Each scene shows the same named points in several views. A view is turned or mirrored, shifted and resized as a whole, has a little noise and may leave points out.
(in the rows, 128 means zero)

Scene 1
View 1
j604: [ 85 175 149 128  54 102 143 136 150 156 128 115 111 146 163 122  84 120
 127 153 111 156 135]
j201: [126 133 138 129  75 133 147 156 133 146 121 119  96 142 137 100 101 140
 135 133 113 135 153]
j123: [ 93 163 148 153  89  81 119 163 173 157 101 118 166 149 136  79 106 115
 118 140  83 126 167]
j173: [112 110 151 119  90 141 156 164 118 136  87 114  94 116 134  90 120 100
 136 107 109 120 165]
j704: [106 130 157 112  70 142 141 143 149 151 115 116 110 126 146  95 107 137
 133 136 102 134 140]
j991: [131 100 149 115 103 161 140 158 122 152 135 122  98 123 135 101 114 170
 121 128 122 122 150]
j496: [131 119 129 112 132  84 122 126 168 135 170 118 172 137 170 126 115 161
 124 140 129 132 130]
j885: [149 129 122 143  86 125 157 147 122 134 151 131  93 155 140 118  93 158
 136 130 139 140 156]
j30: [125 137 142 161  95  97 154 128 158 130 145 146 162 146 146 113  95 142
 128 126 123 142 157]
j268: [129 120 145 148  76 144 174 145 121 128 116 140  99 133 131 103 100 126
 139 112 123 137 166]
j647: [166 100 109 121 136 111 131 150 133 133 175 121 126 148 150 120 113 185
 126 133 147 122 147]
j183: [128 114 138 129 117 115 130 160 141 143 127 118 138 132 140  97 118 145
 122 126 115 118 161]
j902: [105 123 151 131 130  89 131 134 159 140 144 130 185 127 160 116 115 138
 112 129 118 128 147]
j758: [100 133 158 115  84 142 149 133 122 161 158 124 101 129 162 140  91 164
 113 146 133 150 128]
j484: [126 115 154 125  83 158 144 154 132 153 128 126 103 130 133  95 105 165
 125 131 114 127 150]
j741: [125 131 129 122 103 102 143 136 139 136 156 120 124 142 163 132 100 144
 128 137 136 141 140]
j956: [142 100 124 102 112 125 148 148 119 127 140 112  93 127 154 121 117 136
 139 120 139 127 146]
j2: [ 98 147 145 152 111  78 136 148 153 142 125 127 170 139 149 109 106 114
 114 129 110 132 162]
j328: [146 125 125 145 116 102 145 137 138 135 177 137 139 153 153 131  96 174
 120 137 144 139 149]
View 2
j604: [204 109 140  86 123 154 205 148 140  53 176 126 176 170 157 160 100  95
  89  77 168 114 164]
j902: [166  90 139 132 130 142 151 113  65  94 103 109 109 216 156 108  55 100
  73  64 151 165  76]
j647: [114 120 144  77  87 134 134 142  85 181 113  81  77 166 147  76 106 166
 136  98 133 163 126]
j484: [126 139 137 152  99 131 172 110 137 135 113  61 153 138 162 136 101 127
 106  87 118 105 128]
j123: [207 164 142 154 136 151 176 112  61  88 143 156 190 181 115 133  67  72
  74  11 157 131 116]
j741: [159 100 144  73 106 145 155 145 118 107 136 102 109 178 158 112 105 131
 102  95 152 151 141]
j496: [153  73 151  71 114 150 155 153  53 115 108 100  89 203 165  90  72 118
 118  62 146 173  93]
j2: [195 127 134 134 134 145 154 112  78  86 138 143 137 203 125 116  69  96
  58  57 167 157 110]
j328: [136  93 120  82 104 132 165 141 104 151 159 103  91 186 132  86  92 147
 116 110 141 167 114]
j956: [139 140 161  92  88 142 113 130 145 122  86  75 101 151 168 111 136 148
  94  95 140 149 161]
j268: [144 154 119 148 102 130 147 103 198 104 127 100 146 136 127 124 135 121
  67  94 120 141 142]
j30: [160 103 110 119 122 137 175 126 121 103 154 132 124 186 115  97  89 104
  83  73 131 172  89]
j704: [159 135 152 133 105 146 179 123 146  83 108  80 175 141 173 153 107  98
  97  59 129 104 139]
j173: [160 189 157 168 103 139 115  89 169  86  75  90 160 136 153 145 131 113
  50  67 138 121 161]
j758: [147  85 136  96 107 136 192 135 150  99 146  59 132 168 190 153  94 140
 101 131 158 103 154]
j201: [155 155 142 123 100 140 165 125 150 114 129  97 162 134 144 136 123 122
  98  74 132 119 156]
j885: [137 139 123  96  94 133 161 138 161 142 157 101 124 142 126 106 133 150
 110 105 130 145 156]
j183: [151 148 149 137 108 139 138 111  87 134 100  97 131 166 145 112  93 122
  92  62 140 139 121]
View 3
j991: [173 137 198 112 172  99 235 138 101 175 116 177 106 106 176  62  89 159
 175 107 103 106 177]
j201: [166 140 171 161 137 129 185 104  88 176 101 153 159 116 129  54  79 162
 160  89 136  75 213]
j647: [200 181 145  93 113 117 226 142 120 192 170 158 108  64 160 140 159 116
 141 110 124 132 171]
j484: [167 138 189 120 164 103 218 121  80 165  94 163 126 118 165  58  86 182
 161  99 110  89 192]
j902: [120 130 181 126 141 118 182 129  80 170 134 150 119 139 174  95 208  92
  45  73 149  91 143]
j496: [143 168 130 117 107 103 190 148  81 194 160 159 126 116 192 128 211  82
  81  64 151 104 147]
j30: [146 167 143 117 116 146 160 108  68 166  96 147 135 135 115 103 191 162
  63  91 134  83 174]
j885: [189 177 145 121 118 143 191 115 110 177 106 168 148  97 106  92 113 177
 162 112 123 108 201]
j173: [139  97 233 179 173 141 191 107  97 187 116 171 107 130 108   4  61 123
 147 112 108  59 199]
j604: [123 134 138 182 126 129 139 112  83 172  60 168 231 165 147  49 129 158
 128  39 177  76 193]
j328: [178 185 132  90 111 134 191 132 108 172 124 161 139  99 138 134 190 148
 111  99 136 130 167]
j741: [154 165 138 134 114 130 175 138 107 192 121 179 158 120 142  93 159 124
 130  81 144 108 172]
j704: [136 127 180 160 154 100 190 119  60 181  92 166 149 147 170  34  87 154
 150  65 127  62 191]
j268: [159 143 189 140 149 154 182 103  85 178  86 172 116 129  79  36  90 181
 143 123  99  74 199]
j123: [122  88 205 181 148 125 162  61  61 133 107  84 170 133 166  68 142 125
  35  52 189  46 204]
View 4
j2: [103 162 141 164 122 111 129 121 124 141 115 127 126 139 119 119  99 134
  97  84 119 116 120]
j704: [128 141 117 151  90 106 125 130 148 154 150 110  95 158 124 148  92 143
 113 131 141 133 141]
j328: [125 153 132 177 102 130 148 138 119 105 139 155 110 159 156 113 132 124
 123 112 104 150 115]
j991: [140 137 107 143  88 118 136 121 158 139 142 120  76 174 137 129 112 117
 130 151 108 141 130]
j201: [126 159 114 151 100 100 131 137 151 132 150 108 101 164 137 143 106 131
 117 131 126 138 150]
j647: [122 155 109 157  92 128 164 120 123  98 129 156  81 162 166 118 142 113
 130 128 101 148 110]
j902: [110 142 138 164 108 129 137 112 113 144 115 151 106 136 122 114 105 130
 102  93 118 122  99]
j173: [132 166 113 119 104  92 123 123 167 152 138 109  91 154 108 145 102 105
  99 140 120 122 157]
j484: [135 133 110 152  94 113 129 131 154 141 148 108  89 173 136 132 106 124
 125 142 115 142 138]
j30: [120 144 132 176 125 121 132 140 114 128 144 134 123 145 134 120 112 123
 102  90 115 139 126]
j758: [147 150 150 166  67 129 128 145 152 138 154 143 112 170 134 127 106 145
 130 146 127 145 127]
j183: [114 151 112 147 108 111 140 111 138 134 121 123  90 155 133 125 111 120
 114 116 111 127 121]
j741: [124 168 137 161  89 120 144 136 128 119 140 153 109 150 140 133 120 134
 114 120 127 139 127]
j885: [130 161 118 162 105 111 139 149 138 109 156 129 108 165 152 133 127 120
 120 128 112 152 146]
j123: [ 86 156 123 166 129  94 125 116 130 151 113  89 121 147 123 130  83 156
 103  78 130 110 127]
j956: [134 171 114 130  84 113 149 125 143 119 142 150  83 153 138 141 128 107
 111 145 121 139 140]
j268: [141 153 116 144 118 102 122 149 151 134 160 113 109 159 124 138 113  99
 103 130 111 142 162]

Which points are out of place in each view (at most two, in the order of its rows)? Write - if all are in place.
view 1 | -
view 2 | j902, j484
view 3 | j201, j30
view 4 | j173, j885
